Each row is a point on a landscape with many valleys, with its height.
From any point a ball takes the steepest step (drop divided by distance) to one of its 2 nearest points. It stops when none of these is lower. Distance is the straight distance between rows; heights are no part of it.
K715: [147  95 122  43 112 131 110 184  92 121 165 147 115  56 145 134 171 146
  87 102]  height 646
K486: [139 158 158 204 162 105 145  90 102 106  92 142 132 129 134  88 112 124
 149 163]  height 360
K962: [103 151 114 116 139 115 141 156 100 130 138 175 144 121 116 147 108 158
 106 134]  height 464
K544: [125 129 146 188 133 100 132  51 168 122 126  82 111 156 144 106 101  79
 177 130]  height 652
K127: [152 107 188 125 134 125 104 130 109 118  98 117 134 122 144 159 151 112
 141 129]  height 323
K816: [151  87 179 136 134 137 120 106 117 142 123  76 138 160 127 193 127  68
 175 148]  height 181
K68: [ 94 110  92  94 114 153 130 169 136 138 177 184 119  81 136 143 131 142
  92 100]  height 612
K453: [ 72 134 146 116  94 170  86 208 143 153 115 128 114 140 147 114 191 152
  96  84]  height 502
K845: [132 136  91  94 126 105 138 131 167 122 118 105 132 153 117 138 120 143
 100 126]  height 384
K318: [ 91 192  82 122 135  96 126 131 164 136 105  98 140 188 121  85 122 168
 105 135]  height 458
K652: [ 85 177 123 173 157 119 159 112  87 133 105 164 155 130 133 103  98 175
 132 148]  height 408
K390: [158  97 119 102 123 132  94 133 142 131 164 113  99  52 145 117 143 115
 112 113]  height 448
K629: [ 68 146 143 108 100 168 101 202 121 161 113 166 135 136 145 128 162 162
 103  92]  height 468
K380: [111 110 158 157 131 182 115 113 118 125 123 168 114  32 157 110 134 112
 140 128]  height 425
K972: [ 65 125 131 141  80 141 112 124 200 163 127 150 109 166 149 146 148 136
 131  78]  height 427
K786: [ 73 134 126 164  98 101 159  71 164 140 151 180 141 194 149 143 110 162
 153 122]  height 385
K492: [111 117  80  64 108 145 116 198 147 148 181 156 117  82 131 112 156 153
  87  87]  height 629
K404: [ 91 119  97 101 119 110 142 133 134 130 161 175 147 166 106 194  96 170
 118 121]  height 561
K987: [ 61 143 122 156  92 130 112 105 194 163 121 129 112 179 155 100 144 133
 135  88]  height 469
K737: [143 105 180 145 127 115 121  88 146 127 112  74 120 162 143 160 124  72
 168 140]  height 225
K710: [153 100 143  78 129 109 112 137 132 127 130 122 150 141 123 195 123 129
 119 125]  height 439
K35: [144 129  56  96 123  87 164 120 178 102 163  85 139 153  94 146  94 133
 111 149]  height 383
K74: [ 95 149 119 103 106 138 110 162 128 143 114 160 128 137 135 140 148 167
  91 110]  height 423
K447: [101 144 125 111 106 154  85 183 160 157 100 102 109 153 136  96 179 137
  91 109]  height 535
K708: [135 133 146 203 129  86 141  59 154 118 132 103 122 188 125 104 106 100
 175 156]  height 660
K89: [144 143 172 152 133 137  79 105 132 117  88 105 111  89 155  91 146 105
 134 141]  height 336
K153: [ 91 127 158 175  87 139 134  62 157 143 135 153 116 171 165 140 122 129
 170 115]  height 438
K117: [116 135 162 178 149 175 127  95  92 128 118 167 117  41 149  99 108 117
 161 149]  height 442
K269: [150 182 107 110 136  85 122 135 171 116  72  51 133 173 116  77 123 131
 101 151]  height 281
K525: [234  77 152  69 163 105 123 152  69  90 145  74 139 108 114 144 132  94
 120 148]  height 276
K690: [156 155 139 120 120  87 123 122 174 108  84  65 137 188 100 117 122 130
 114 146]  height 222
K156: [155 131 170 128 104  88 110 130 162 113  77  80 134 197 124 130 144 121
 122 136]  height 146
K908: [153 152  73  53 154 106 124 187 100 121 129 129 138 117 118 104 134 174
  69 138]  height 88
K895: [ 74 135  86 166 128 156 142  94 173 147 154 161  99  90 134  87 109 112
 139 102]  height 521
K370: [ 99 102 165 113 108 142 120 135 109 151 123 181 138 140 130 202 124 149
 117 103]  height 523
K621: [ 89 121 146 166 121 138 141  79 118 136 141 176 138 120 146 143 105 140
 159 130]  height 261
K605: [144 158 165 136 130 151  78 147 128 123  68  90 113  93 142  63 184 114
 134 132]  height 364
K750: [214 126 124 125 137 107 166 176  64 107 142  94 159 200  51 189 141 104
 111 152]  height 353
K498: [196 125 150  94 157 111 113 152  76  97  97  96 141  81 130  84 157 119
 108 148]  height 365
K528: [108  98 166 118  92 161 114 160 133 140 124 180 135  98 146 176 144 146
 122  89]  height 505
K547: [144 131 124  93 128  95 136 142 130 123 120 121 139 145 114 152 119 147
 116 150]  height 421
K564: [130 147 161 178 137 124 114  90 132 120  99 106 113 121 146  96 125 111
 156 134]  height 303
K934: [ 84 135 160 190  87 154 122  81 172 150 116 140 107 150 157 110 146 105
 155 104]  height 436
K141: [161  94 145  69 128 134 103 161  74 116 144 155 123  58 146 158 148 136
 103 120]  height 653
K938: [ 97 148  96 169 152 166 145 128  97 137 118 174 128  58 138  83 107 152
 139 146]  height 479
K668: [192  94 167  92 150 132 134 164  66 125 140 111 168 147  76 212 123 107
 133 146]  height 402
K594: [150 141 165 187 139  95 157  79 113 109 130 113 142 200 119 132 106 107
 171 142]  height 667
K836: [ 74 131 145 176 111 185 123 117 140 149 112 169 115 105 152 103 140 116
 138 106]  height 366
K628: [ 99 168 112  99 127 113 126 170 109 142  80 129 147 173 121 127 136 184
  81 128]  height 357
K584: [114 141  99 162 123 123 112  75 178 129 128  82 101 117 139  71 116  95
 137 125]  height 627
K683: [145 147  73  93 122  83 164 134 162 110 126 100 148 172  93 151 101 159
  95 145]  height 422
K639: [ 71 153 130 188 119 158 122  87 160 153 115 139 105 117 160  70 145 115
 155 116]  height 404
K781: [ 85 121 135 145 102 146 115 115 167 147 125 152 126 128 137 140 128 135
 144  95]  height 371
K771: [143 122  79 105 133 110 162 106 145 122 167 100 143 166  84 164  83 131
 128 155]  height 342
K481: [117 107 161 160 132 118 168  82  97 135 160 153 142 199 108 177 105 121
 167 145]  height 289
K253: [ 84 115  91 111 121 147 140 134 145 146 175 191 123  95 129 161 101 160
 120 114]  height 595
K859: [137 131 194 165 128 121 106  79 152 117  88  91 117 159 146 119 131  83
 172 138]  height 264
K818: [133 116 125 125 124 139  92 116 149 130 135 117 103  72 137 115 135 103
 136 129]  height 467
K368: [227 149 112 155 148 101 172 172  60 108 118 100 152 171  54 152 122 110
 114 155]  height 315
K348: [103 149 116 147 151 111 164 135  92 121 131 179 157 129 115 128  96 172
 134 142]  height 437
K910: [125 131 189 142 109 135  96 125 125 115  84 144 135 144 143 154 159 138
 137 114]  height 282
K831: [ 89 135 152 146  85 113 125  87 163 150 134 158 141 218 139 154 124 161
 136 100]  height 335
K391: [ 73 110 130 113  99 127 131 121 138 150 141 194 143 168 119 194 127 155
 123 107]  height 540
K411: [179 110 102  64 131 132 118 128 126 116 170 107 102  40 150  95 151 110
 109 112]  height 433
K758: [224  89  85  98 169 113 164 141  92  97 184  77 134 101  89 140 108  79
 119 155]  height 223
K415: [113 165 102  76 135 120 113 173 131 137  89 107 124 145 120  95 148 163
  83 129]  height 286
K973: [ 93 149 140 193 138 179 163  99  87 128 113 182 131  67 154  91 116 143
 158 150]  height 457
K722: [118 117 149 144 133 139 151 109  95 126 138 180 135  92 132 160  98 144
 149 143]  height 220
K83: [ 95 150  45 140 157 163 129 144 124 151 175 140  99  59 130  61 127 133
 124 113]  height 524
K844: [112 106 141 123 120 153 110 155 134 145 127 153 118  82 140 143 140 129
 127 102]  height 483
K151: [134 142 150 134 123  86 151 118 138 114 125 125 154 214 110 158 109 146
 139 147]  height 190
K603: [110 136  93 140 119 153  96 110 197 141 128  99  97 103 143  70 138  91
 123 113]  height 613
K41: [125 159  60  81 134 113 137 172 128 122 104 105 138 126 112 104 129 173
  75 142]  height 203
K285: [ 88 103 147 166  92 127 154  60 145 151 152 181 130 193 154 168 112 132
 165 121]  height 415
K33: [212 104 148 124 159 119 155 177  57 130 136  95 155 166  74 176 138  89
 131 159]  height 380
K409: [102 149 132 119 110  99 137 120 153 140 117 153 143 206 121 164 128 161
 123 119]  height 273
K379: [114 167 143 186 166 117 160 108  75  98 100 160 144 119 138  96 109 150
 141 164]  height 382
K64: [118 156 159 180 134  99 151  80 113 118 117 152 150 189 124 127 116 139
 152 149]  height 675
K590: [130 139 190 133 108 112  99 119 143 122  73 102 121 180 140 149 154 122
 140 127]  height 224
K673: [211 103 132  81 140 106 102 128 120  86 125  55 118  82 136 107 140  87
 125 133]  height 405
K268: [155 116 167 106 140 114 113 142  80 111 104 131 138 106 119 146 130 132
 120 135]  height 352
K437: [187  94 118  62 130 114 113 123 143 108 149  59 104  65 146 113 146  99
 111 131]  height 419
K281: [ 68 139 120 151 130 191 114 180 128 159 136 144 112  96 149  86 159 144
 129 111]  height 585
K222: [136  81 176 118 143 146 134 104  97 139 137 111 132 145 127 188 109  93
 169 139]  height 140
K452: [167 101 168  87 133 118 119 159  92 115 116 122 154 152 106 202 125 127
 121 145]  height 420
K875: [235  73 116  66 142 121 160 142  87 102 168  59 139 106 105 151 130  72
 119 155]  height 251
K558: [ 95 148 124 180 122 116 136  52 182 136 124 107 110 152 144  95 111  96
 157 119]  height 641
K637: [ 83 108 157 167 116 199 113 149 132 145 132 175 115  58 152  90 153 108
 142 107]  height 401
K733: [130 131 128 136 138 105 164  98 124 114 151 147 145 193  95 168  97 146
 153 140]  height 249
K643: [225 100 159 113 158 110 129 178  50  90 109 115 153 132  94 151 122 119
 120 152]  height 310
K964: [ 75 129  97 138  92 122 125  89 213 141 152 115 107 165 141 116 128 117
 131  90]  height 506
K111: [ 89 142  77 159 163 171 143 134 110 136 157 158 108  39 146  75 115 130
 148 144]  height 500
K656: [209 135 124 122 159  98 157 157  76  92 106 112 149 151  86 142 112 135
 119 146]  height 272
K10: [131 161 141 192 141 114 141  60 127 107  93 120 124 122 139  64 116 101
 164 146]  height 333
K651: [ 77 128  98 125 121 177  92 188 143 149 138 123 105 117 140  80 170 129
 113 105]  height 566
K186: [204  91  94  96 165 117 171 150  84 105 176 107 152 120  79 175  92 112
 129 161]  height 178
K993: [ 89 123  82 110 128 116 157 109 150 132 171 200 130 131 117 172  91 166
 128 115]  height 579
K284: [128 120 127  97 126 139 115 155 113 131 129 161 130 102 132 149 125 153
 106 120]  height 459
K433: [ 82 182  85 129 118 120 121 156 119 148  79 105 141 187 133  94 142 185
  93 131]  height 413
K158: [134  92 160 131 130 143 142 116  97 139 135 157 145 117 130 193 105 126
 163 143]  height 182
K931: [184  90 138  77 149 136 125 142  63 106 156 142 137  28 144 137 126 124
 123 136]  height 657
K953: [202 120 100 118 169  94 173 158  79  93 139 124 135 126  79 146  88 124
 116 160]  height 229
K289: [133 112  98  63 121 158 122 200 103 131 188 155 114  54 135 119 155 147
  92  90]  height 640
K320: [ 97 122  87 144  96 132 133  77 210 147 151 121 101 123 126 134 102 101
 134 101]  height 536
K255: [193 125 154 103 144 101  80 121 106  95 103  77 109  84 140  98 151 104
 116 145]  height 387
K949: [204 133 167  91 152 107 113 172  70  90  98 122 150 111 118 122 141 130
 106 143]  height 340
K364: [139 157  88 103 127  93 129 138 166 119  99  73 127 142 114  98 142 140
  96 127]  height 334
K930: [ 74 147  57 147 146 146 140 121 166 155 165 137 102  84 131  68 112 130
 124 125]  height 549
K375: [108 123 100 144 132 138 125  98 155 138 144 149 105  86 143 113 111 115
 140 111]  height 494
K435: [ 68 113 129 180 102 154 129  77 149 155 136 170 120 108 149 127 121 123
 154 101]  height 314
K126: [155 110 114 132 137 108 160 122 119 125 160 105 154 198  89 173  94 119
 151 154]  height 297
K681: [114 133 117 119 119 165  82 145 192 147 117  83  93 109 147  58 180  87
 122 102]  height 598
K140: [114 131 101 123 121 180  88 179 150 149 132  90  91  96 154  51 181 107
 105 101]  height 584

For each start below, name the point where the ball stops.
K710 -> K186
K594 -> K651
K962 -> K564

Call two points neighbours if one is among the 2 nearest of the other. Go from one point of each pair to the other, from neighbour to neighbour, staying as low as possible. Name the highest point that can't be avoided.
K845 and K74 -> K962
K845 and K151 -> K683
K908 and K186 -> K318
K186 and K156 -> K268
